Each row is a point on a tangle of strands that fork, close into loops and nearly touch. The rows are in no order.
(in the rows, 128 means zero)
Two points are linked if the straight distance between their rows is under 115. Some points are linked to none.
q944: [125  88 154 146 141 155 140 163 114 135  98 125 148  73 135  89  59 102
 145 111 144 125  70  66]
q187: [ 71 131 144 116 155 116 146  96 148 139  81 171 159 134  58 144 146  99
 114 101 149 157 142 131]
q199: [142  97 157 150 152 136 150 152 137 112  98  99 118  96 114 134 136  60
 138  89 134 128  67  56]
q438: [148 151 100 115 149 152 135 116 107  96 120 206  91 202 168 141 159 116
 142 162  67 125  92 163]
q204: [134  99 137  95 105  89 131 136 110 110 165 119 122 109 109 173 134 102
 118 215 133 164 196 131]
q570: [145 101 117 146 122 130 122 153 104 182 165  97  87 164 161 106 140 175
 135 105 108 120 125 104]
q514: [140 113 109  93  61 136 186 195 100 129 131 115 138  54 134 191 111 137
  76 195 113 138 141 152]
q841: [114 153 105  84 115 130 172 135 102  92 196 109 148  97 147 151  77 136
 103 220 147 121 146 150]
q914: [182 153 130 121  96  91 149 109 160 130 124 144 117 167 139 147 143 136
 146  96  92 130  83 114]
q631: [163 167 139 110 162 152  70 170  60 174  99 160  84 165 107  98 159 126
 168 120  82 131 115 117]
q727: [185 136 113 153  99  84 147 130 145 160  98 135 144 102 164 133  58 142
 175 152 147 128 130  97]
q680: [185 103 129 123  66  79 171 138 170 120 151  89 154 125 129 153  75 133
 124 154 100 124 103 106]
q679: [ 95 122 202 106 144 107 107 131 107 122 123  83 176 123 120 139 134 107
  94  76 139 163  72 103]
q91: [170 160  70 184 123 152 152 200 114 189 128 100 132 136 141 152 128 152
  88 174 121  32  81 144]
q988: [168 131 106 127  99  94 154 147 116  95 116 101 142  64 165 180 139 139
 148 124 128 137 156 152]
q127: [ 97  79 113  84  83 107 150 106  79 135 156 116 107 101  94 130  92 140
  84 166 124 150 167 138]
q52: [141  80 190 111 109  83 182 116 119 109 123 126 151  82 137 132 112 138
 149 173 117 176 131  92]
q40: [ 84  76 189 139 132 122 100 102 132 106  97 129 146 134 100  80 144  76
 101 118 192 142 180 143]
q534: [117 131 116 107  57 107 113 127 131 126 192 159 153  86 101  96 171 148
 101 180 144 116 174 164]
q462: [108  93 119  93  73 138 126 108 151  92 150 131 160  90 126 166 144 127
 104 125 119 162 142 115]
q191: [ 70 158 172 161 183 163  97 127 174 125 126 178  78 188  86 121 128 117
 136 127  89  84 125 189]
q231: [101 114 132 160 155 148 128  88 167  99 113 146 104 134  84 108 202 113
 124 118 113 116 163 179]
q64: [ 89 127 167 132 129 162 132 109 128 103 115  65 154  95 127 124 142 152
 142  77  97 141 109 104]
q181: [145  61 121 147 107 119 141 159 104 161 143  98 123  71 154 152  75 147
 123 121 105 144 138 115]
q963: [ 86 111 165  85  87 127 142 115 102 102 137 159 103  73 145 116 100 117
 140 175 112 178 155 163]
q474: [ 80  83 213 117 104 126 120 119 134  94 130 112 175 103 103  73 122  98
 128 137 146 158 189 160]
q751: [ 84 138 159 114 171 129 106 111  92 137  77 112 175 101  91  97 129 124
 118 114 162 145 151 102]
q370: [ 96 129 200  97 157 122 124 137 131 105 118 107 184 141  72 136 103  71
  93  95 145 156 113 142]
q243: [132 118  68 158 138 147 149 122 180  99  95 132 128 127 168 164 144 135
 139 118 122 109 100  73]
q591: [183 150  73 151 111 144 155 191 115 168 146 115 124 142 137 165 153 182
  80 130  91  76  91 144]
q318: [169  70 108 151 115 111 150 187 124 180 180  98 119 130 149 146 106 173
 115 109 110 124 113 114]
q981: [121 158  54 131  88 152 137 131 129 160 147 116 133  89 154 172 122 161
 103 162 142  76 100 103]
q541: [162 132  89 175 154 105 158 115 123 167  76  95 109  94 150 180 132 169
 145 140 120 107 133 107]
q614: [152  95  95 157 132 169 122 165 129 138  98 168 121 154 166  59 122 138
 152 108 126 125 103  74]
q771: [ 46 161 191 158 184 169 119 137 156 122 140 168  91 197 120 100 152  68
 151 101 131 119 118 168]
q713: [135 123 101 136  92 126 151 104 122 158 180 108  77 154 165 122 170 157
 104 125 118 104 129 116]
q823: [117 190  68 121 164 140 125 140 106 147 174 106 104 163 131 151 130 180
 126 126 126  93 153 163]
q210: [115 164 119 130  95 125 121  99 122 154 172  99  71 194 142 135 184 152
 105 153 110  81 148 173]
q596: [120 140 173 145 168 121 110 107 131 115 124 167 128 133 126  57 168  95
 145 101 172 123 137 155]
q355: [134 111 156 106  76  98  94  93 141  94 186 141 156 103 121  72 124 119
 114 180 154 138 190 174]
q750: [160 173  66 125 118 145 153 140 133 161  80 121  75 173 135 152 125 144
 151 160  77  83 113 108]
q872: [128  76 221 162 128 152  69 137 185 110 134 140 147 100  85 127  94  84
 111 130 167 110 155 183]
q19: [143 163  65 132 180 116 129 157 119 154 143 111 127 142 118 153 122 158
 157 126 142 118 161 106]
q581: [ 77 149 175 137 137 113 124  56 122  88 135 150 116 135 149 109 115  80
 139  91 168 130  90 146]
q907: [134 114 182 134 167 103 177 141 115 103 160 106 164 116 148 104  94 117
 185 114 144 153 121  91]
q311: [122 126 138 104 164 111 158 115 148 152 111 166 166 113  72 145 127 123
 151 105 125 179 127  81]
q560: [ 89 165 180 131 165 136  88 132  94 139  83 113  90 142  59  86 181  90
 131  99 102 107 122 149]
q5: [143 153 129 122 155 163  95  65 138  87 141 153 107 154 173 107 142 133
 135 115 129 147  72 146]
q852: [153 142 114  82 110 119 162 139 114  73 138 102 156  72 144 126  67 162
 137 183 123 140 146 152]
q165: [178 147 173 103 124 133 133 118 126 145  73 110 124 157  93  99 160 115
 122  85  94 141  75 108]
q641: [160  92 134 149 110 117 171 138 170 116 168  74 148 161 137 136  79 157
 134 127  95 131  85  95]
q885: [167 154  81  88  86 137 143 143 145  77 148  91 133 124 127 144 109 152
  99  99 117 104 112 158]
q266: [135 114 134 140  86 106 122  98 116 108 114  94 167 111 166 106 159 176
 106 110 128 144 139 124]
q381: [ 73 115 149 145 129  96  96 134 148 103 117 140 167 142 110 172 147 101
 102  76 167 141 166 190]
q599: [151 180  58 114 118 132 158  89 124 131  81 144  80 169 153 160 140 136
 113 140 121 101 125 127]
q726: [168 112  62 125  92 144 132 165 162 199 150 128 142  75 115 160 102 144
 127 155 132 118 146  89]
q422: [114 122 124 130 123 102 139 135  98 150 104 162 120 156 156 111  80 129
 136  64 143 149 109 113]
q123: [ 77 131  99 102 116 125 118 107 134  91 131 117 160 103  98  82 118 155
 131 132 128 118 204 141]
q766: [193 142 102 144 158 123  99 136 139 129 108 155 144 205 163 115 166 118
 147 123 136 143 127 106]
q707: [114 109  72 127 119 101 166 121 124  90 156 142 134 136 177 159 128 139
  83 133 139 118 110 116]
q970: [137 134 101 138 138 150 133 111 141 100 106 128 100 147 102  87 208 146
 127 129 111 105 167 132]
q845: [139 136 112 113 125 154  80 114 107 130 125 120 123 139 148 104 144 171
 109  71 125 141 111 164]
q617: [143 141  96  93  87 104 133 115 114 117 166 171 164  77 115 118 148 148
 110 193 141 114 132 125]
q198: [141  78 131  77  50 121 172 173  90 121 151 103 132 108 117 180 129 128
  57 189 108 163 162 168]
q233: [111 103 208 176 130 146  85 109 191 112 110 157 120 149  90 133  84 100
  81 103 167  88 131 190]
q264: [ 91 137 175 146 128 103 104 134 106 139 111 131 106 195 139 102 189 108
 143  98 121 121 125  99]
q817: [102 143 169  84 141 130 139 140 143 123 104 169 198  89 115 145 137 101
 157 103 151 187 149 113]
q176: [111 138 205 173 160 154  63 116 141 140  96 135 109 178 117 136 188 112
 113 114  95 122 129 217]
q140: [115  79 154 127 129 127 139 170  92 112 116  92 126  59 147 150  83 119
 146  92 126 165 141 108]
q648: [ 82 153 159 131 168 182 132 146 115 118 118 180  89 214 158 110 156  70
 145 104  97 136 119 157]
q89: [120 169 100 128 148 123 110  52 134  90 157 135 108 128 155 138 119 141
 125 130 145 137 109 174]
q376: [ 65 151 128 139 141 167 126 121 108  85  88 163  99 152 154 112 178 101
 150 109  98 118  79  97]
q522: [177  72 139 160 117 131 144 163 151 144 107 107 186  69 172 113 105 144
 166 163 147 141 161  85]
q240: [157 155 104 131 118  89 121 131 100 109 157 112 105 119 144  89 120 171
 139 156 107  99  90 112]
q500: [ 72 105 151 159 128 104 113 120 160  85 113 139 156 113 126 149 114 104
 116 135 184 119 206 204]
q170: [168 139  90 149 133 158 122 190 110 156  52 139  61 163 125 141 104 115
 160 150  50  78 123 100]
q551: [166 147  74 139  38 136 172 157 154 138 117  89 127  74 140 163  61 110
 113 192 135  65 126 119]
q308: [118 197 131 101 167 199  93 139 105 133  52 187 133 173 149  99 176  89
 147 136 108 124 108 104]
q810: [105 124 113 156 138 151 154 125 147 110  91 160  79 157 181 148 152 119
 161 134  89 121  82  74]
q743: [134 122 116  95  95  81 143 166 102 129 196  95 125  90 115 182 109 116
 124 183 128 132 156 113]
q420: [ 92 131 134 111 150 112 158  86 153 132 189 158 120 156 102 107  83 135
 153 115 124 148 143 173]
q559: [118 147  85 166 144 146 122 130 128 124 121  86 104 113 170 150 122 179
 136 156  92  84  72 101]
q863: [165 136 115 156 156 121 141 155 128 151  60  96 116 160 144 158  75 147
 140 100 112 133  98 120]
q820: [162 130 127 121 194 141 104  86 112 132  95 129 117 142 105 120 159 122
 118 118 151 147 132 127]
q780: [ 96 117 148 119 150 197  92  82 136 135 122 132  88 190  99 142 178 109
 118 100  91 152 131 150]
q310: [177 119  86 111  83 148 191 166  93 141 155 125 143  42 149 171 105 138
  84 164 129 110 103 149]
q665: [100 168 122 147 131 143  80  97 145 112 164 110  90 211 157 128 172 141
 111 126 104 103 133 186]
q316: [137 132 127  99  84  76 144 142 116 104 149 129 133  82 126 147 130 124
 143 117 134 147 173 175]
q663: [141  87  57 160 126 126 184 133 159 111 137 115 146 112 168 181 110 124
 118 150 152 105 121  90]
q175: [ 92 166  65  94 105 146 144 103 139 121 173 106 130 112 120 171 132 162
  99 164 130 107 123 107]
q498: [162 117  66 121 105 139 129 141 153 187 157 144 119 139 108 135 141 162
 120 132 120 110 133  70]
q158: [120 102 110 157 143  94 126 109 104  96 102 126 139 143 186 166 125 144
 104 103 133 123  94 109]
q972: [ 95 103 107  85  57 134 160 127  93 122 141 140 104  59 143 122 104 139
 108 172 121 138 171 141]
q402: [139 117 154 156 157  99 101 136 108 125 145 142 110 141 146 110 149 120
 164 109 120 130  68  67]
q343: [125 177 147 133 124 127 120 101  97 133 104 189  72 176 134 126 182 114
 148 163  54 109 154 191]
q856: [124  85 148 117 137 106 121  84 112 107 155 113 120 104 118 137 135 109
 138 176 150 158 177 117]
q798: [111 132 138 114  91 100  93 102 128 112 157 101 170 134 116 142 131 176
  81 127 137 115 149 208]
q704: [112 113 169 135 192 151 136 160 101 112 135  74 114 163 129  89 154  84
 110  79 153 140 112 105]
q731: [139 112 151 125 103  77 158  80 163  94 148 140 149 166 114 110 137 116
 111 111 127 150 128 129]
q496: [149 171 169 122 146 105 119 112 110 130  79 106 109 151 100 155 134 130
 144  89 115 133  74 127]
q695: [ 88 132 179 200 194 155  95 140 194 130 135 166  91 146  95 119 132 106
 142 105 148  67 137 174]
q623: [ 97  89 215 144 153 137  96 125 154  94 167 116 124  92 108 104 118  71
 134 107 164 136 143 192]
q418: [156 142  97 107 136 107  98 105 164 102 149 149 127 177 103 120 124  89
 137 117 165 148 151 106]
q62: [151 130 121 147 154 105 124  90 120  98 172 115 107 112 148 126 162 124
 158 144 158 139 158 120]
q632: [131 123  99 104 127 136  70 110 123 170 145 158 133 128 111 109 145 175
 122 135 128 142 124  89]
q753: [164 108  88 175  74 157 208 180 107 204 153  90 148  83 140 172  81 114
  84 175 164  77 126 134]
q86: [171 154  62 121 123 113 185  68 133 119 119 132  90 113 137 153 115 145
 121 152 142  99 126 132]
q141: [180 101 147 153 138 134 141 142 128 155 105 117 174  84 166  89 121 174
 170 100 135 154 128  98]
q868: [113 120 140 151 132  84  81 152 128 117 167 137 110 181 140 140 160 102
 143 100 132 126 109  80]
q216: [ 92 115 175 159 134 126 105 135 169  97  95 168 129 147  83 121 108  43
  92  89 185 108 141 174]
q902: [159  93 130  97 125 137 102 158 151 144 180 135 152  70 135 135  73 123
 176 172 129 174 148  75]
q185: [134 105  76  95  59 140 124 133 145  99 135  85 124 108 119 157 106 138
  86 104 118 129 133 119]
q425: [ 85 117 153 156 133  94  80  79 147 112 132 125 119 133  64 133 128 131
  93 154 145 102 156 176]
q224: [168 142  96 137 138 168 127 121 121 116 129 155 120 191 204 121 168 160
 135 173  65 121  97 126]
q337: [125 141 100 131 192 140 115 183  87 101 108 175 109 172 127 120 126 118
 139 107 104 123  98 123]
q737: [160 152 122 143 173 112  91 168 103 149 116 107 108 127 148  98 142 159
 195  85 133 145 150 113]
q53: [154 135 111 127 133 168  86 136 101 159  74 122  78 159 106 100 138 122
 150 119  93 130 101  85]
q37: [ 62 140 131 156 146 147  65 109 149 101 163 135 131 189 148 108 141 140
 124  95 134 119 150 161]
q840: [ 80 131 193 161 195 149  83 159 168 124 151 138 125 112  80 107 131  87
 133  89 157 103 150 181]
q855: [163  92 121 144 148  90  92 122  85 153 132 110  83 189 149 159  79 130
 114 105 137 140  74 105]
q846: [104 133 110 132  98  69 135  92 104 132 168 104  80 105  88 172 139 110
  85 135 147 106 170 181]
q463: [115 159 162 127 154 166 105  93 150 101  78 154 119 220 134  83 164  92
 120 134 136 137 146 147]
q122: [132 140  83 163 143 137 106 142 120 166  62 125 107 108 137 154 153 151
 164 125 133 115 132  75]
q66: [172 149  79 113  82 124 193 107 128 131 125  89  98  90 124 164  94 120
 105 177 148  99 130 107]
q209: [125 184 149 124 160 130 126 140 102 143 111 121 126 121 118  77 139 147
 190  68 146 143 138 135]
q248: [206 125  83 154 119 107 110 137 138 219 114 122 114 115 119 128  92 163
 133 170 140  97  95 107]
q635: [ 79 148 139 123 120  88 111  59 138  74 143 154 127 122 133 143  91 113
 124 136 155 130 127 166]
q597: [ 70 155 161 144 153 120 113 106 155 138 157 166  98 169  85 120 102 127
 154  92 118 123 131 189]
q505: [ 88 163 128 141 150 153 126 101 128  94 107 206  87 201 149 117 162 102
 132 138  80 114 132 193]
q499: [ 96 174 185 121 156 156 121 103 153 141 116 160 142 156 134  44 181  72
 134 116 194 122 121 117]
q836: [122 135  75 110  79 123 189 160 117 144 178 151 128  73 119 176 153 138
  80 117 146 120 158 149]
q928: [118 152 192 122 142 148 128 161  82 146  70 136 116 210 154  81 196  83
 129 111 110 123 152 110]
q207: [130 104 104 135 105 138 110 131 130 124 144 148 127 126 151  82  90 124
 159 124 142 136 128  59]
q33: [ 83 140 126 128  66 109 163 131 127 141 194 150 118  84  83 155 143 105
  63 186 170  86 171 200]
q10: [160 118  86 127 147 144 116 114 138 110 125 103 122 103 108 144  87 134
 138 148 137 128 102  92]
q575: [ 93 137 139 120 131 119  96  99 103 122 135 132 151 118 135  97 122 178
 110  88 133 142 139 193]
q755: [ 88 112 169 117 170 131 119 163 126  98 104 155 145 112  95  86 128  44
  87  63 200 128 142 170]
q403: [ 94 111  90 115 131 135 136 127 113 125 140 131 173  87 103 125 115 161
 125 153 142 147 192 100]
q289: [126 130 133 126 133 167 131 122 132 137  88 187 148 156 166  69 152 126
 135  87 147 137 103  70]
q590: [139 172 173 123 146 143 107 166  83 134 100 167  79 145 127  71 179  98
 168  81  99 123 103 148]
q920: [107 158 183 114 151 193 126 116 133 143 114 162 121 153 151  55 189 107
 142  89 140 136  99  97]
q148: [136  89  93 167 101 151 130 146 194 174 132 126 125  94 144 153  90 134
 149 110  94 128  94  93]
q336: [153 132  87 170 129 184 107 176 165 181  60 133  87 157 131 122  85 105
 177 154  50 104  93 120]
q106: [104 190 175 123 167 173  96 125 130 114  56 188 134 188 136  90 202  85
 144 127 133 117 143 165]
q171: [133 141 127 113 140 148 107  97 170 114 113 133 122 210  98 100 160  85
 128 107 134 144 143  97]
q806: [115 152 119 120 153  88 147 143 124 142 113 142 150 139  96  96 113 158
 168  82 131 143 165 136]
q367: [192 144  79 199 101 117 152 154 136 225 131 114 123 114 124 131 128 144
 105 189 140  56  95 127]
q90: [178 140 140 102  88  83 162 109 169 119 118 127 150 138 109 131 106 114
 154 123 116 151 114  98]
q964: [ 77 167 126 131 127 106  87  69 134 125 143 124  80 144  81 136 146 156
 100 162 102  88 122 172]
q227: [140 114  89  87  81 151 216 126 124 127 170 132 120  60 117 163 124 153
  96 138 114 127 123 137]
q15: [142  84 155  80 106 160 122 163 128 129 149 133 162  97 143 143  95 122
 152 140 119 207 167 102]
q977: [135 122  89 111 125 136 143 101 156 125 165 143 122 119  94 122 179 148
 115 113 116 132 148 140]
q891: [165 117  94 140 140  93 139 125  98 158 103 125  88 172 137 156  92 152
 114 120 124 118 113 133]
q76: [116 131 133 107 137  67 147  90 107  89 128 137 145 130 147 175  69 130
 122 138 156 145 130 143]
q95: [138 104 173 108  72  93 140 138 102 100 122 106 149  75 172 141 126 169
 120 193 109 158 149 128]
q55: [141 127 124 144 152 113 136 163 113 167  84  93 135  99 109 124  77 153
 162  69 117 126 100 106]
q706: [103  86 119 142 151 140 137 108 177 114 176 172 133  84  70 140 144 125
 101 168 144 114 183 204]
q286: [153 166 164 118 164 156  93 169 106 150 105 159 133 173 169  77 146  60
 133 119 169 125  55  69]
q352: [167 145  58 112 121 159 146 182 115 167 173 141  80 167 126 133 173 170
 111 137  86 103 118 145]
q754: [152 132 102 106 125 103 105 141 129 158 201  80 128 121 112 196 100 139
 115 167 135 127 134  92]
q974: [128 127 129 105  68  95 162 118 137 113 168  79 156 138 128 162 139 142
  60 142 128 116 170 207]
q752: [158 119  84 157  57 110 141 141 171 165 109 119 135  72 158 137  55 122
 160 190 140  85 127 115]
q757: [169  73  92 160  80 131 151 159 173 134 151  97 149 111 181 123  88 143
 158 158 142 119 167  86]
q550: [109 107 121 102 142 118 107 121 124 116  92 131 183  91 105 111 132 141
 119 160 157 165 159  65]
q469: [ 94 175 167 116 147 148 116  65 125 112 107 141  82 166 114 103 119  80
 146  95 132 138  81 148]
q531: [150 173 152 135 173 131  99 138 125  98  93 147 141 160 165 111 146  81
 149  94 171 136  78 107]
q255: [114 168 100 149 120  98 115 119 134 132  87 135 112 102 109 171 129 127
 176 109 125 114 118  56]
q134: [104 130 119 115  67  76  99 102 114 123 140 130  85  99 107 157 131 108
 123  96 136 138 170 176]
q952: [ 37 112 157 134 147 159 103 117 152 112 164 113 160 140 121 123 122 134
 116  84 125 136 147 143]
q73: [ 92 167 137 126 144 170 133 125 140  92 102 133 134 127 165 118 126 129
 155  76 121 120  58  96]
q136: [136 102  90 134  84 105 129 161 145 130 191 127 130 117 179 121  85 131
 146 151 134 103 138  75]
q349: [140 148 100  94 105 119 147 127 149  80 130 139 145 141 129  94  86 155
 129 105 120 118 103 144]
q558: [157 149 113 122 130 112 127 101 140 125 194  91 141 116 146 166 141 149
 137 157 135 150 146 124]
q94: [133  75 138 206 124 125 146 153 155 146 109 103 157  89 145  82  63 101
 160 130 129 101  88  87]
q808: [113  81 156 136 149 113 158 127 102 111 137 173 154  94 110  94 145 121
 134  87 142 162 148 151]
q960: [107 119 149 132 177 134 141 135 125  95 122  91 109 151 121 143 123  83
 154  89 147 142 109  62]
q428: [ 76 114 121 124 114 132 108 109 149 105 150 143 143 120 129 138 136 105
 134  77 141 159 144 116]
q681: [123 132 174 122 156 168 121 160  77 145  67 123 135 187 127  49 164 126
 114  92 103 124 112 127]
q881: [ 76 102 133 125 125  93 138  97 152 129 107 146 144 168  81 177 128 116
  85 104 138 142 164 174]
q84: [140 130 118 124 145 110 113  97 107 133 115 152  94 180 116 139 154 126
 111 121 115 137 125 148]
q545: [ 76 132 180 142 191 202  97 122 122 149  98 123 114 177 117 135 192 115
 111  80 112 143 127 181]
q620: [104 148 144 128 123  71 159 135 115 123 111 111 135  94 112 133 120 161
 177 110 113 131 165 104]
q314: [172 133 100 164 208 134 115 160 118 144 139  98  89 144 142 142 135 148
 160 123 116 128 131 107]
q638: [155  88  99 158 108 137 109 180 177 210 135 108 164  65 106 164  82 139
 153 149 112 138 123 112]
q800: [188 144  93 183 111 122 190 166 147 193 158  80 146 104 102 152  93 121
 106 193 160  54 104 125]
q401: [174 137 176 118 148 170 125 172  91 153  62 114 123 148 124  74 143 108
 119  68 110 135  66 110]
q747: [149  76 123 140 179 108 184 144 105 130 125 141 161 111 121 136 111 150
 138  89 136 161 132 136]
q937: [160 147 152 138 171 163  94  99 101  98 106 108 116 176 180 114 142 108
 129 119 134 145  64 109]
q298: [ 78  73 129 142 160 140 134  88 150 106 141 147 147 107  71 115 171 126
  93 127 123 135 169 176]
q372: [ 88 155  96  80 117 119 140  99 128  97 162 104 147  87 100 174 108 142
 109 202 135 131 157 145]
q353: [131 125 102 108 175 142 138  73 122 117 110 130 145 125 110 134 122 165
 107 143 135 145 114 110]
q489: [127 159  97 113 104  91 146 136 144 155 117 109 127  81 116 182 104 137
 167 132 130 118 147  91]
q858: [165 126 168 152 107  67  95 103  87 117 119 119 143 102 151 134 122 126
 141 138 151 140 104  87]
q436: [178 120 122 142 102 124 119 101 151 156  90 140 105 125 151 138 134 136
 140 108 123 136  75  88]
q9: [126  71 178 116 120  77 173 106 134  98 118 135 185 135 120 121 132 123
 122 148 141 161 148 115]
q539: [107 164  94  91 112  98 177  98 153 112 165 138 145 157 109 116  76 166
 127 132 124 123 146 151]
q865: [109  76 151  98 134 133 127 161  92  98 124 146 156  95 111  83  94 105
 118  92 150 161 131 145]
q416: [126  99 200  88 130 123 100 138 102 129 138 111 174  97 145 138  89 124
 140 172 150 202 153 103]
q624: [123 159 173 137 137 173  79 120 108 117  86 144  99 172 146 129 196 110
 139 130  72 115 154 220]
q190: [ 84 150 188 116 178 147 102 111 102 167  82 111 127 143  79  86 163 107
 123 108 140 134 121 103]
q861: [148 112  97 140 127 134 154 146 135 154 141 112 156  87 149 119 133 204
 157 133 112 126 144 106]
q274: [208 134  89 146 151 151 105 157 137 148 112 144 129 193 170 113 125 157
 141 156  95 118 105 112]
q65: [107 152 169 112 161 103 124 116 121 102 104 105 141 157  79 119 131 112
 123  80 127 144 118 160]
q654: [127 148 155 142 184 175  98 133 116 164 124 128 107 174 171 158 169 136
 148 119  98 155 107 122]
q667: [142 120  76 160  98 178  90 162 174 183 106 115  90 124 118 126  88 144
 154 123  79 100  90 101]
q507: [187 118  72 133 118 115 160 177  94 151 148 105 132  71 140 158 116 180
  89 130 110  97  99 158]
q580: [131 113 141 115 146 190 101 108 112 143 134 133  82 199 152 143 169 130
 131 148  66 159 111 119]
q43: [168 155 152 143 170  98 115  95 147  98 141 167 110 165 117  72 163 118
 149 130 137 119 111 167]
q912: [123 127 106 101 121 133 123 102 180 134 211 164 144 114  90 163 154 135
 105 140 145 145 165 185]
q487: [167 108 106 115  94 151 183 156 127 140 213 133 146  51 168 155 146 135
 126 205 145 131 157 103]
q63: [ 87 156 191  92 144 130 166 149 125 157  98 104 185  96 127 145 116  94
 147  83 158 176 139 112]
q867: [ 97  54 131 118 100 117 146 116 110 105 180 129  93 101 103 117 102 110
  74 169 129 138 189 193]
q622: [176 136 101  94 130 121 142  97 117 105 127 111 150  82 128 131  69 134
 160 155 140 161 134 123]
q250: [ 61 153 172 127 124 159 145  94 146 115 121 107 128 101 119  97 153 112
 141  83 111 126  75 101]
q794: [166  82 139 129 114 141 105 157 152 111  87  93 155 116 112 134 122  96
 117  98 120 139  81  64]
q584: [107 175  60  95 167 141 137  92 121 129 185 122 121 138 122 145 123 160
  92 130 169 114 162 196]
q83: [188 114  95 116 168 108 129 136 134 114 118 165 150 165 126 121 107 110
 139 119 158 158 114  91]
q447: [ 92 131  72 100  83 128 132 115 132 104 104 126 124 138 120 107 132 148
 117 112 143  99 193 110]
q327: [ 90  91 129 131  83  85 172 107 127 110 179 134  96  94  93 155 143 101
  79 178 138 107 175 168]
q562: [ 83 118 171 115 184 162 115 162 107 150 103 118 128 153 120  73 142  59
  84  80 185 127 113 137]
q160: [219 141 111 146 127  96 113 108 149 165  92 145 123 105 126 104 103 142
 173 137 136 118  81 102]
q161: [125 139 161 128 140 115  93 162  97 130 110 162  98 135  60  82 178 111
 141  81 112 128 122 158]
q789: [131 179 174 114 133 191 100 147 115 155  62 160 120 173 189 101 136  81
 152 132 119 113  69  76]
q346: [118 110 130 142 155 159 145 153 118 138 106  93 124 118 112 113 129 164
 154  80  94 138 102  91]
q883: [ 93 123 150 113 116 100  76  73 145 122 151 107 131 106  80 139 134 110
 118 196 160 139 201 148]
q391: [156 108 100  92 118 154 137 175 148 133 183 129 157  64 145 161 112 138
 145 217 131 161 159  84]
q82: [148  78 169 143 148 117 155 130 139 112 145  76 177 127 160 145  61 134
 142 134 122 161 102  91]
q97: [168 143  67 110 107 161  83 159 124 155 115 141  81 131 113  95 120 158
 133 125  74 102  97 101]
q396: [147 155 101 121  98  91 128 117 121 104 143 129 146  62 121 106 132 168
 141 160 111  94 122  92]
q931: [118 118  71 129 141 116 161 147 118 133 149 107 146 119 138 146 123 184
 135 135 133 116 188 131]
q189: [116 184 177 116 110 108  76  90 130 109 120 124  88 193 106 104 130  93
 153 102 113 122 106 168]
q979: [136  93 141  88  80  82 181 155 119 104 143  85 174 135 122 165 113 152
  80 159 103 148 159 163]
q554: [ 75 187  84 106  98 114 127  99 130 128 166 122  97 125  84 139 154 154
 109 146 120  76 143 135]
q701: [100 116 157 124 110  74 139 139 141  97 142 151 145 109 125 143 131 123
 142 151 148 140 206 201]
q486: [103  99 148 118 145 134 146 168  72 122 102 125 139  75 138 116  88 102
 120  76 160 152  95 109]
q756: [132 122  86 178 115 143 123 128 147 166 110 113 149  82 175 163 111 180
 113 164 118  87  68 133]
q729: [112 162 110 150 137 128 103 139  96 107 110 117  90 150 160 116 144 169
 152 126  87  99  92 102]
q897: [143 104 163 132  80  64 117 123 103 128 137  93 174  99 157 125 120 181
 133 147 123 127 124 103]
q192: [163  85  81  94  96 139 151 133 131 139 128 140 177  96 171 153  69 153
 100 168 139 149 144 120]
q951: [109  86 162 137  92 109  99  73 126 103 101 111 149 128 130  95 157 125
 106 110 163 148 166 115]
q315: [ 96 151 107  86  68 143 184 148 115 141 190 153 165  91  92 180 148 114
  67 172 142 117 159 168]
q576: [199  77 109 156 141 141  88 165 163 151 101 102 151 148 122 155 119 124
 127 122 130 135  89  88]
q535: [108 193 185 139 185 162 134 139  91 156  92 131 124 166 180 126 178 126
 166 107 119 146 112 130]
q921: [116  87 195 111 142 129 111 126 111 111 147 111 188 121 148 131  96 124
 111 115 132 183  98 110]

How many points has the smallest loop of links through each point below? Write none if it is on no loop.
q9 | none
q298 | 6
q185 | none
q558 | 6
q240 | none

A piece is two or more points that can be reached from each other along the links. Count, over all rows, the pieces, the separate loops (a circle has one, a figure eight two, a Y none), the forks (points with three links) and the tips (points with one).
pieces | 4
loops | 2
forks | 21
tips | 25
